A landscape with many valleys, sampled at points; each row gives a point and its height.
From any point a ball rolls to the lowest of the 2 points nearest to it. It stops when none of these is lower. Distance is the straight distance between rows; heights are no part of it.
Z939 h=22.1: [182 105 148 116 132 106 141 140 121 137  90 119  65 166 174 122  94  69
 187 111]
Z498 h=28.1: [107 132 137 120  69 127  86 165 148 150 143 122 102 144 108  93 107 125
 170 157]
Z307 h=53.5: [ 79 128 146 148 120 111 115 133 179 124 194 126 125  72 116  90 164 162
 146 134]
Z593 h=23.7: [100 129 100 195 179 184 102 101 100  97 151 160 150 156  84 165  69 129
 137  95]
Z772 h=40.8: [120 148 104  81 109  90 100 146 121 170  46 149 123 128 139 121 111 116
 127 159]
Z791 h=14.2: [170 141 144  79 105 116 170 136 172 145 134 109 130 110 152 110 197 130
 103 153]
Z679 h=44.9: [108 119 137 177 141 151  81 125 121 121 181 163 119 186 107 129  69 130
 177 114]
Z937 h=36.4: [142 131 163 173 121 175 139 119 145  78 179  78 144 148 122 169 125 141
 131 115]
Z433 h=34.3: [121 139 109 113 109  90 101 147 129 199  74 154 106 144 119  80 122  96
 140 156]
Z530 h=39.5: [172 100 193 112 140 119 141 141 158 166 194  99  47 178 116 117 135 101
 192 136]
Z840 h=15.8: [144 117  97 194 179 165 108 117  85 117 155 159 153 159 125 141 100 105
 125 104]
Z214 h=41.8: [170 115 149 172 130 183 126 136 146 167 207  97 126 154 126 140 144 104
 163 144]
Z524 h=1.8: [142 123 109 173 143 124 136 119  88  92 130 122 123 101 173 160 145 123
  89 104]
Z202 h=34.8: [181 119 154 120 145  81 158 114 117 112 134 106  59 150 194 143 119 105
 117  76]
Z145 h=18.9: [ 72 139  66 153 182 170 134  67  86  87 113 142 176  83  88 152 110 144
 109  90]
Z515 h=57.0: [ 97 148 105 170  67 141  95 182  93 141 120 120 108  95 148 120 118 128
 121 159]
Z944 h=39.7: [190 129 158 173 109 188 133 154 139 130 168  76 108 162 128 152 118  94
 162 146]
Z748 h=11.9: [ 63 124  77 145 177 137 111  58  92 109 112 142 124  89 114 134 112 148
 104  96]
Z808 h=18.7: [122 143  88  71 158 135 150 111 116 121  57 142 172 110 157 174 140 124
  63 149]
Z42 h=62.8: [142 152  86 121  89 166 145 180 117 159  69 143 176 109 143 130 141 105
 113 174]
Z916 h=22.7: [ 79 125 100  84 151 114 115 117 142 158  80 147 187  91  97 101 148 153
 108 137]
Z965 h=36.0: [149 110 181  81 126 111 130 126 168 166 161 117  86 170  92  85 144 117
 181 148]
Z985 h=4.8: [104 125 120  86 175 100 104 103 141 177  96 162 157 160  81  92 118 124
 135 123]
Z390 h=60.6: [101 146 100 127  71 165 113 169 108 152  91 130 154 108 116 118 127 140
 117 154]
Z978 h=14.1: [187 122 139 105  89 116 150 137 114 106  89 106  83 154 179 133  84  81
 162 141]
Z355 h=51.8: [124 124 139 170 116 109 130 153 158 134 195 120 122  84 150 101 185 151
 116 148]
Z90 h=18.2: [158 143 138  57  74 163 203 147 144  81 120  83 153 105 162 164 137 134
  95 158]
Z569 h=21.9: [126 140 149  56  68 147 159 150 151  88  89  98 129 149  97 148  95 165
 144 156]
Z400 h=16.9: [181 146 140  87  84 143 196 152 153 105 126 108 157 106 160 139 181 115
 110 161]
Z401 h=25.8: [ 79 133 129 125 103 138 147 113 136 117 154 101 148  50 124 113 173 188
 109 125]
Z798 h=45.7: [153 151  91 126 102 100 121 160 114 160  56 151 104 107 177 129 106  84
 123 154]
Z177 h=44.3: [148 133 140 194 149 162 112 116 135 127 199 126 122 155 140 137 115 119
 160 122]
Z694 h=53.0: [110 130 122 176  82 134  73 170 100 129 138 131  93 141 145 118  79 121
 146 142]
Z171 h=29.8: [119 102 168  82 111  81 122 117 137  93 115 114  60 156 139 139  85 141
 128 107]
Z277 h=70.0: [113 121 107 177 132 165 161 130 100 105 148  99 172  56 149 151 182 158
  96 114]
Z95 h=33.1: [177 120 129 109 141  83 147 136 100 133  95 122  52 146 212 135 104  75
 145  98]
Z320 h=51.2: [135 134 117 189 129 113 102 144 102 151 141 137 116 111 142 105 130 110
 115 153]
Z490 h=18.3: [162 127 146  78 119  83 161 115 145 128 116 118  99 101 180 131 183 135
  89 146]
Z652 h=30.1: [106 135 118 164 145 181 114 103 135  85 147 139 166 162  64 146  93 154
 155 109]
Z872 h=10.6: [165 108 119 150 174 118 150  93 104 116 137 139 133 138 147 152 137 118
  90  99]
Z476 h=26.1: [171 116 158  93 136  57 166 106 129 122 107 114  65 122 205 135 154 114
 109 110]
Z500 h=32.8: [ 99 119 122  97 122 119  93 122 124 143  76 153 129 183  68 103  71 127
 144 139]
Z206 h=20.0: [132 135 168  71  75 145 170 141 165 103 132  91 161 130  89 139 141 172
 138 135]
Z178 h=52.0: [166 141 105 142 144 113 135 137  89 142  68 164 129 126 168 145 119  92
  98 130]
Z607 h=8.9: [144 133 137  93 143 179 186 101 153 105 132 112 229  97  83 147 174 161
 119 117]
Z27 h=67.3: [123 142 105 184 116 153 143 148  90 143 127 125 172  66 159 138 179 148
  80 150]
Z288 h=27.5: [133 113 140  78 110  82 122 111 112  88  85 113  66 136 168 173  85 126
 103  95]
Z575 h=35.1: [122 139 110 184 137 154  98 150 135 174 173 154 172 112  95  86 142 121
 162 147]
Z336 h=13.4: [159 138 128  85  99 144 129 145 141 152  77 136 137 167 108 116 107  95
 154 151]
Z338 h=30.2: [ 66 141 110 148 127 117 135 132 136 151 130 138 142  38 135 101 182 175
 107 149]
Z950 h=15.7: [118 126 124  85 138 103 135 119 162 157 106 147 171 106  96  94 186 137
 115 136]
Z164 h=46.7: [115 114 144 164 138 120 116 120 145 102 208 128 111 134 136 133 125 147
 141 109]
Z527 h=24.4: [109 116 112 102 137  94 120 118  89 114  59 136  99 127 158 172  92 124
  96 114]
Z952 h=10.5: [128 127 152  72 121 106 159 115 183 142 134 109 162 100 115 102 200 155
 121 146]
Z671 h=20.5: [139 112 148 104  93 133 148 121 124  72 120  93 126 123 139 169 130 142
  97 116]
Z899 h=23.2: [100 136  88 176 166 176 127 101 128 106 154 138 178  91  78 149 114 133
 123  97]
Z813 h=41.9: [118 121 117 146 140 112  98 138  88 108 103 148  77 179 149 147  56 118
 123  81]
Z964 h=23.9: [127 149 127 100 124  88 125 139 147 187  97 153 139 121 111  89 162 125
 127 161]
Z470 h=44.4: [180 113 160 129 119 142 146 124 116 111 132  92  84 193 133 160  91  90
 163 118]
Z880 h=33.7: [123 122 110 188 190  99 130 114 116 142 151 172 155  91 140 109 163 133
 108 107]
Z752 h=17.3: [ 79 123 131  71 165  72  99 105 134 148  79 155 120 142 117 107 108 121
 117 110]
Z62 h=49.2: [111 116 141 149 131  89 126 121 125 117 171 127  96 104 145 118 158 144
 115 122]
Z564 h=32.1: [113 121 159  95  93  98 108 139 139 114 124 122  73 177 109 112  72 137
 159 126]
Z777 h=19.1: [153 138 130  84  94 167 183 136 131  83  99 107 164 136 127 173 131 151
  98 136]
Z354 h=35.3: [112 119 174 112 114 111  83 136 158 135 161 136  59 196  93  92  91 136
 186 130]
Z432 h=12.7: [140 140 103 120 145 164 166 115 133 138 120 128 212  91 111 132 179 146
  98 132]
Z668 h=22.3: [ 79 128 119  43 150  82 102 105 149 157  59 154 155 120 124 126 149 137
 101 146]
Z954 h=45.5: [150 116 131 130 126  90 126 142  97 100 118 116  42 184 169 147  61  97
 142  79]
Z304 h=21.1: [105 136  89  89 142 117 118 116  95 127  48 148 130 105 162 166 112 107
  78 150]
Z711 h=19.0: [129 139 126 106 102 169 111 160 139 152 104 129 172 163  64 102 120 120
 160 146]
Z461 h=18.4: [177 138 167  82  94 159 181 138 163  97 163  84 168 126 123 138 171 143
 128 140]
Z247 h=42.0: [176 112 200 112 119 133 136 137 142 118 158  86  59 192 114 140 112 100
 193 135]
Z555 h=9.0: [148 124 108 200 146 155 116 128  84 100 165 120 151 136 158 167 124 120
 103 106]
Z983 h=27.3: [110 135 108 198 151 174 112 125 149 127 192 144 184  99  94 122 136 129
 153 115]
Z780 h=37.6: [114 121 112 117 154 101  98 130 103 148  94 165  93 174 110 119  67 115
 139 110]
Z657 h=10.1: [ 95 105 130 116 192 100 128  68 144 122 139 136 144 109  94 125 133 150
 109  94]
Z955 h=55.7: [ 74 111 118 152 150 100 100 106 169 123 217 159 109  61 138  93 136 151
 146 108]
Z480 h=21.5: [152 116 117 178 211 128 147  91 107 149 161 157 148 140 128 120 151 110
 110  97]
Z121 h=43.6: [104 138 124 163 121 125  94 155 128 165 141 139 147 104 123  88 158 136
 134 152]
Z371 h=22.9: [100 116 148 117 119 129 154 111 138  83 140  99 133  84 138 149 160 172
  88 104]
Z956 h=9.7: [154 138 133  91  68 124 128 151 133 113  85 109  99 152 142 131  99 111
 140 139]
Z833 h=39.6: [116 112 136 133 141 107  95 137 128 128 174 155  76 180 125 114  89 121
 163 107]
Z109 h=22.4: [111 122 133 107 156 127 102 114 150 154 121 156 146 179  43  79 102 123
 162 130]
Z96 h=31.9: [133 121 153 103  97 104 120 139 151 155 147 122 102 143 114  97 139 133
 137 146]
Z137 h=4.2: [ 86 114 111 102 165 123 118  78 121 105  94 134 132 111 105 135 113 139
  92 105]
Z356 h=24.5: [116 144 143 136  71 174  88 180 139 142 143 113 145 169  85 101 105 127
 185 160]
Z252 h=37.9: [192 130 181 146 104 181 144 121 147 100 173  63 120 155 136 169 141 125
 139 129]
Z333 h=49.6: [128 127 113 197 117 144  73 160 115 137 170 137  91 177 139 129  62 104
 163 120]
Z126 h=59.0: [ 75 116 128 173 183  68 111  98 130 126 191 173  99  90 156 100 143 146
 136 103]
Z402 h=37.0: [ 97 136 119 170 168  80 128 120 118 161 143 152 142  60 140  93 187 141
 110 140]
Z16 h=34.2: [124 138 143 146 127 165 144 111 159  84 151  99 164 149  69 153 133 167
 146 115]
Z710 h=61.1: [137 151 101 176 150 103 122 137  77 161  97 162 121 100 152 117 146 117
  96 139]
Z896 h=16.4: [120 134  87  89 148 167 161 117 107 126  73 132 210  88 133 152 170 128
  75 142]
Z667 h=64.4: [149 145  93 154 102 182 148 163  96 140 101 121 193  96 132 143 156 127
 105 145]

Where does a ball stop that starts at each point below?
Z710 -> Z137
Z965 -> Z956
Z955 -> Z524
Z944 -> Z524
Z679 -> Z607
Z27 -> Z607
